A landscape with many valleys, sampled at points; each row gives a point and its height.
From any point a ball rolls to the lowest of the 5 points nearest to it. It stops when none of these is lower. Distance is the straight distance between rows; heights are no part of it.
<461>: -15	5	0	-26	-20	-15	-48	-54  (h 6.87)
<101>: -36	-22	-21	-13	40	-34	0	18  (h 2.18)
<465>: -3	31	35	23	-23	17	53	10  (h 2.97)
<75>: 35	-30	-38	-39	16	-2	-36	-16  (h 3.12)
<95>: 9	32	25	2	-41	27	39	2  (h 3.01)
<616>: -65	2	4	34	51	-36	-14	29  (h 4.84)
<547>: -41	-15	-12	-33	13	-26	-27	-5  (h 1.79)
<44>: 24	20	25	1	-54	38	18	-20  (h 3.76)
<7>: -29	6	7	-25	-11	-13	-27	-33  (h 6.12)
<203>: -33	-40	-44	-9	56	-18	6	38  (h 1.76)
<327>: -47	-33	-36	18	61	-27	8	49  (h 1.99)
<109>: 19	6	23	6	-14	-5	37	2  (h 2.69)
<112>: 55	-18	-13	-17	-10	11	-9	-33  (h 2.33)
<385>: -20	-7	-15	-50	-20	-1	-62	-44  (h 5.97)
<649>: 34	24	9	-5	-49	35	-4	-36  (h 3.97)
<551>: -84	-12	-10	12	17	-15	-36	18  (h 5.04)
<149>: -33	-45	-32	-29	26	-16	-13	23  (h 0.50)
<249>: 24	-16	-18	-42	-5	-10	-35	-39  (h 4.28)
<696>: 42	6	3	-5	-38	43	14	-17  (h 2.85)
<658>: 22	7	19	28	23	-24	51	10  (h 2.89)
<86>: -27	-4	5	-9	20	-33	-16	-16  (h 5.09)
<259>: -9	46	45	10	-61	28	20	-20  (h 3.59)
<251>: -86	-6	-8	33	43	-25	-13	23  (h 4.75)
<331>: -46	-19	-12	-4	29	-31	-18	5  (h 3.35)
<13>: 51	-8	12	14	-3	5	56	28  (h 1.31)
<480>: 17	3	5	-30	-29	-9	-17	-31  (h 5.82)
<340>: 60	0	-10	2	-28	56	6	-13  (h 1.98)
<365>: -38	58	42	46	21	-44	0	-6  (h 5.18)
<182>: -9	-29	-20	6	63	-48	13	34  (h 2.07)
<679>: -36	31	32	27	29	-50	-16	2  (h 5.33)
<665>: 37	22	1	6	-34	63	23	22  (h 2.35)
<192>: 83	-9	-21	2	-18	50	20	-6  (h 1.67)
<586>: 17	-12	1	-6	44	-40	30	25  (h 2.46)
<394>: 22	16	18	13	-20	30	56	24  (h 2.20)
<439>: -22	42	50	20	-28	-19	18	-25  (h 4.07)
<241>: -3	-27	-15	-21	31	-36	7	7  (h 2.60)
<428>: -80	17	11	39	36	-28	-27	10  (h 4.88)
<81>: -72	12	0	45	45	-27	-26	28  (h 4.80)
<579>: 17	33	30	-6	-67	42	-16	-44  (h 4.05)
<33>: -27	-20	-26	-51	-10	-3	-73	-38  (h 6.42)
<464>: 60	-9	-29	3	-25	78	18	39  (h 1.45)
<38>: 39	-6	-7	-27	-20	12	-15	-26  (h 3.65)
<169>: -48	18	20	-1	13	-32	-27	-13  (h 5.84)
<591>: 32	18	17	23	-9	19	70	37  (h 1.80)
<361>: 29	2	9	0	13	-27	29	-5  (h 2.98)
<416>: -72	-28	-29	40	61	-19	-2	63  (h 2.42)
<19>: 77	-18	-23	3	-36	45	-22	-37  (h 1.88)
<250>: 54	-30	-20	-21	17	-14	10	-2  (h 2.91)
<242>: -7	24	29	-20	-26	-8	-1	-36  (h 5.03)
<520>: 31	-3	2	-8	-11	-2	15	-8  (h 3.45)
<681>: -37	-25	-22	-41	18	-20	-32	0  (h 3.70)
<174>: -87	-10	-13	-23	5	-14	-48	0  (h 5.98)
<577>: -62	-17	-11	21	37	-22	-14	25  (h 4.40)
<473>: -1	17	36	43	22	-32	32	12  (h 4.36)
<530>: 39	3	3	7	-21	18	51	14  (h 1.64)
<643>: 82	-28	-23	-2	-13	34	-11	-11  (h 1.74)
<80>: -16	45	54	60	12	-19	27	11  (h 4.81)
<183>: 18	9	12	-10	-20	-4	14	-25  (h 4.24)
<585>: 64	-9	-43	13	-30	98	-22	51  (h 1.61)
<472>: 8	28	40	7	-46	22	20	-11  (h 3.44)
<31>: 22	-32	-30	-37	25	-13	-9	6  (h 3.02)
<294>: 69	3	-27	5	-47	89	-23	7  (h 0.66)

Two balls start at each pair of points below. Name the first point that both come to, or write never.
<38>, <385> => <112>
<416>, <182> => <203>
<250>, <696> => <192>
<80>, <44> => never
<473>, <439> => <13>
<365>, <361> => never
<249>, <340> => <192>
<75>, <461> => <112>
<183>, <665> => never

For each start below, name every point that the ball comes to, in order.
<192> => <464> <294>
<579> => <696> <340> <192> <464> <294>
<586> => <182> <203> <149>
<33> => <681> <149>
